A landscape with many valleys, sampled at points; each row gives a point and its height.
A ball rolls from a point to the lowest of its 4 nearest points, and stops where none of them is lower. Distance is the straight distance between rows; heights are no part of it.
z392: [ 44  -1  68  13 -44   4 -23 -24  46   0 -21  33 -67  -9  24 -13  43  40
  31 -12 -32]  h=810
z270: [ -7  -1 -26   6  12  -6   7   4 -14   3  -2 -18  27  -4  -4  16 -31 -10
 -30  13  19]  h=221
z233: [ 29   5  56   1  -5   1 -13 -32  14 -27   1  10 -89   4  10 -25  53  21
  37 -25 -31]  h=704
z113: [ 16 -18 -36  28  -8 -24   9  -1  -5  34 -21 -13  50  -9  -3  33 -34   7
 -69  31  15]  h=267
z634: [ 29  -4  29  29 -41  -3 -15 -23  44  18 -24  12 -29  -1  24   4  15  20
 -16   2 -11]  h=198
z853: [ 49  -6  57  31 -72   1 -23 -12  71  33 -38  31 -23 -11  28   4  26  40
 -14   5 -25]  h=213
z422: [ 55  -1  83  10 -58  14 -28 -13  58  11 -26  40 -67 -19  31 -15  50  65
  37 -19 -37]  h=821
z701: [-30  10  -9 -20  36  12   0   4 -33 -27  23 -24 -28  15  -4 -23   2 -18
  31 -26   5]  h=298
z391: [-15  -2 -25  -1  17  -4  10   6 -17   0  -2 -23  27  -3  -2  15 -28 -10
 -24   8  21]  h=259
z807: [ 57  -1  90   2 -50  14 -35 -16  53   2 -26  40 -81 -25  26 -20  58  77
  55 -24 -43]  h=808
z232: [-48  16 -21 -42  56  20   7  14 -52 -39  37 -20 -20  22 -16 -39  12 -29
  66 -35   1]  h=133
z824: [-49  15 -37 -32  39  10  19  25 -36 -20  23 -13  40   1 -15   4 -30 -29
  20   3  26]  h=235
z372: [-61  21 -35 -47  46  19  18  29 -48 -32  37 -10  26  13 -25 -12 -14 -38
  49 -15  18]  h=107
z348: [-14  -2 -42  -7  26  -4  16  23 -28   7   2 -19  64 -13 -18  28 -48 -11
 -33  23  33]  h=117
z87: [ -2  -4  -9   7   1  -7  -4 -17   1  -5  -7 -20 -13   7  10   2 -13  -9
 -11  -4   8]  h=455
z308: [-21   4 -47 -17  33   2  29  37 -37   4  18  -2  87 -16 -27  36 -52 -23
 -31  40  37]  h=282
z27: [ 42  -4  63  20 -57   2 -20 -20  61  21 -27  35 -47 -13  30  -8  30  37
   9  -3 -26]  h=244
z103: [-53  21 -41 -41  42  14  31  42 -46 -22  41   1  68   2 -38  15 -32 -44
  22  13  28]  h=207
z616: [ 51 -17  43  37 -72  -6 -22 -14  68  45 -39  30  -8  -7  28   5  16  39
 -35  14 -24]  h=240
z300: [ 24 -16  -5  39 -31 -19 -11 -20  27  27 -23   0   8  -2  13  15 -12  10
 -46  15  -4]  h=270
z624: [ 45   2  82   5 -39   9 -25 -21  41  -7 -13  36 -81 -13  22 -19  58  54
  49 -21 -40]  h=781
z851: [-50  22 -46 -43  43   8  43  49 -50 -11  51  25 107  -9 -55  36 -33 -55
  -4  38  38]  h=326
z554: [ 52 -31  -3  56 -62 -28  -9 -11  47  68 -46  26  39 -10  19  19  -5  29
 -82  35 -19]  h=351
z781: [ 39   0  72   0 -27   3 -19 -30  29 -20  -5  25 -89  -7  14 -25  59  40
  44 -23 -37]  h=751
z696: [ 12  -8  15  26 -23  -9 -11 -26  22   5 -17  -3 -21   5  13   6   5   0
 -23  -3  -2]  h=317
z263: [-28   9   1 -30  47  15  -3   0 -37 -46  31 -27 -55  25  -8 -45  29 -15
  55 -43 -11]  h=71
z248: [-13   3   1  -3  11   3  -3 -14  -8 -12   4 -21 -31  10   3 -11  -3 -12
   8 -17   4]  h=699
z826: [-11  -6 -37   3  16  -6  11   8 -20   6  -3 -16  48  -8  -7  22 -38  -9
 -37  19  29]  h=140
z859: [-47  14 -30 -33  38  12  15  23 -39 -22  25 -18  22   6 -19  -6 -20 -32
  30 -14  18]  h=179
z67: [-33   9 -21 -20  33   7   6   9 -25 -17  20 -22   4   7  -6  -7 -19 -23
  17 -13  12]  h=397
z510: [ 24   4  52   0  -2   0 -14 -28   9 -27  10   7 -85   6  11 -28  49  17
  37 -30 -28]  h=681
z929: [ -4   0   6   7   3  -4  -6 -16   4 -10  -4 -17 -27   9  10  -2  -2  -7
  -5 -11   4]  h=593
z695: [ 24   0  42  14 -24   1 -16 -30  34  -6 -11   9 -58  -1  18  -8  29  12
   6 -12 -19]  h=718
z294: [ 30   1  54   8 -24   8 -17 -31  29 -16  -7  14 -70  -1  17 -16  43  20
  31 -20 -29]  h=745
z899: [-32   6 -34 -17  30   3  15  19 -28  -7   9 -18  48  -4 -15  16 -40 -14
  -9   9  27]  h=323
z354: [ 10   2  24  10 -11  -1 -12 -28  17  -9  -4 -10 -49   4  14 -11  14   2
   7 -12 -11]  h=619
z99: [  0   0  24   0   5   4  -9 -25   5 -16   3 -11 -48   6   8 -17  20  -5
  17 -23  -9]  h=665
z949: [-47  12 -24 -36  46  16   6  16 -38 -25  26 -20   1  12 -10 -13 -12 -27
  39 -21  15]  h=176
z439: [ 29 -18 -39  33 -11 -27   5  -6   0  41 -25  -7  60 -13   1  35 -31   8
 -70  37  14]  h=280
z927: [-48  17 -26 -46  63  23   3  24 -57 -55  43 -27 -38  28 -25 -57  34 -28
  86 -45 -10]  h=170
z184: [  4  -4  -9  19  -7 -11  -7 -16  11   5 -17 -13   6   2   9  15 -16  -1
 -35   7   6]  h=304
z150: [ 37 -24  -5  48 -49 -29  -5 -13  37  44 -37  12  26  -4  11  25  -8  20
 -69  29  -5]  h=296
z688: [ 52 -24  35  46 -73 -13 -18  -5  72  54 -49  37  12 -12  30  10  10  40
 -46  19 -25]  h=281
z862: [-39   9 -10 -32  45  19   4   7 -41 -33  28 -27 -23  15 -12 -30   5 -22
  47 -29   4]  h=181
z563: [-11  -3  -7  -1   8  -6  -2 -12  -2  -6  -4 -20 -11   6   6   2 -16  -8
 -15  -6   5]  h=534
z194: [-63  22 -38 -49  54  23  15  29 -54 -39  46 -12  13  17 -24 -18  -2 -38
  66 -24  13]  h=118
z289: [ 36  -3  55  22 -51  -2 -20 -26  54  14 -23  25 -47  -4  25  -4  31  29
   4  -2 -21]  h=218
z166: [-57  19 -34 -52  57  23  17  28 -59 -41  41 -18  -2  19 -26 -32   9 -37
  69 -26   7]  h=122
z471: [  0  -4 -50  -1  26  -5  30  28 -34  20   8  -9  90 -20 -22  38 -52  -8
 -48  43  35]  h=450
z361: [-62  20 -34 -57  67  24  12  32 -69 -51  51 -13 -17  33 -32 -45  32 -33
  98 -38  -1]  h=137
z63: [ 12 -12 -49   7  16 -16  17  16 -28  31  -8  -9  76 -16 -16  39 -50   0
 -61  42  31]  h=360
z914: [-32  15 -43 -29  38   4  26  42 -37  -7  29  -4  76  -9 -32  24 -45 -31
  -8  25  33]  h=68
z146: [-17   0 -21  -5  18   1   5   1 -18  -8   1 -23  11   2  -2   5 -26 -17
 -11  -2  17]  h=412
z205: [ 37  -3  41  26 -52  -5 -16 -26  52  19 -24  20 -36  -5  25   1  22  23
  -7  -1 -20]  h=132
z235: [-33   7 -29 -21  34   4  11  18 -29 -11  13 -21  24   1 -12   5 -29 -22
   1  -3  22]  h=399
z51: [ 37 -20  13  50 -55 -21 -11 -14  53  42 -41  20  16  -7  23  17   2  21
 -56  25 -14]  h=291
z705: [ 25 -19 -17  42 -33 -26  -1 -17  21  35 -32  -2  28  -8  10  27 -14  11
 -65  26   2]  h=283
z674: [-12   7  20 -11  27   8  -8 -18 -15 -29  17 -22 -58  16   1 -27  25  -9
  33 -32  -7]  h=441
z339: [-35   6  -7 -32  51  14   3   3 -38 -40  29 -27 -45  23 -12 -40  20 -19
  60 -44  -6]  h=156
z494: [-23   4 -42 -17  32   1  20  29 -30   0  12 -11  65 -10 -18  28 -48 -19
 -24  20  33]  h=246
z566: [ 49   6  80   6 -49  10 -28 -20  48   0 -22  37 -75 -17  25 -18  58  58
  49 -16 -39]  h=797
z790: [-30  13 -49 -35  40   6  36  45 -47  -6  35  10  92 -15 -42  33 -46 -41
 -14  37  37]  h=222
z335: [-26  13 -51 -33  45   3  41  49 -47   2  38  14 111 -20 -45  37 -43 -36
 -23  47  42]  h=284
z718: [ 30 -12  17  35 -47 -15 -13 -22  47  26 -32  13  -8  -4  21   9   5  15
 -33  10 -13]  h=248
z633: [-47  19 -46 -42  40  13  37  49 -48 -13  43  11  89  -6 -44  30 -36 -47
   5  30  34]  h=255
z748: [ 59 -37   1  61 -71 -27  -7  -6  54  80 -53  36  41 -12  23  17  -5  40
 -85  37 -27]  h=405
z921: [ 39 -16  30  41 -60 -11 -16 -17  58  36 -34  26  -6  -2  26   8  12  27
 -35  13 -17]  h=261
z539: [ 15   2  36   6  -1   4 -13 -29  12 -22   3  -4 -65   7  11 -22  30   4
  24 -21 -17]  h=726
z137: [ -2  -7 -39   9  10 -15  14   9 -17  14 -10 -16  58  -9  -7  33 -40  -3
 -50  27  26]  h=210
z240: [  5   0  11  13 -11  -6 -11 -23  17  -3  -6  -8 -24   5  15  -2   6   1
  -8  -5   0]  h=451
z907: [ 11 -12 -14  28 -14 -19  -3 -10  13  21 -18 -13  21  -4  10  25 -19   2
 -48  16   8]  h=285
z524: [-60  22 -39 -47  43  16  20  36 -53 -30  39  -3  39  11 -32  -3 -20 -38
  40  -3  23]  h=126
z660: [  6   5  40  -8  18   5 -14 -23  -2 -37  18  -7 -84  14   1 -35  47   5
  41 -33 -26]  h=606
z129: [ 35 -25 -23  45 -36 -30   0  -9  21  49 -31   3  42 -10   9  26 -19  17
 -77  34   0]  h=292
z497: [ 45 -29  -5  53 -56 -29 -10 -14  44  57 -43  20  33 -10  15  21  -6  24
 -78  34 -14]  h=321
z311: [-67  29 -40 -54  56  27  17  34 -66 -49  52 -10   2  23 -30 -37  16 -39
  87 -30   7]  h=125
z846: [ 44 -27   6  48 -64 -24 -10  -7  56  62 -43  24  30  -5  20  21  -2  28
 -73  29 -19]  h=332
z925: [ 52  -6  68  28 -69   6 -23 -11  68  37 -37  35 -32 -14  35  -3  28  51
  -1   0 -30]  h=236
z646: [-43  14 -17 -42  62  21   4  17 -49 -46  38 -25 -32  28 -19 -48  26 -25
  75 -39  -8]  h=150
z142: [-18   3   1 -14  28   6  -4 -10 -15 -22  13 -23 -38  16   0 -22   7 -14
  23 -28  -4]  h=500

For each start below, name the point where the ball stops.
z539 => z205
z150 => z205
z129 => z348
z846 => z205

Write out the way that a ball takes from each point below.
z563 => z146, z270, z826, z348
z554 => z150, z705, z300, z718, z634, z205
z497 => z51, z921, z616, z853, z205
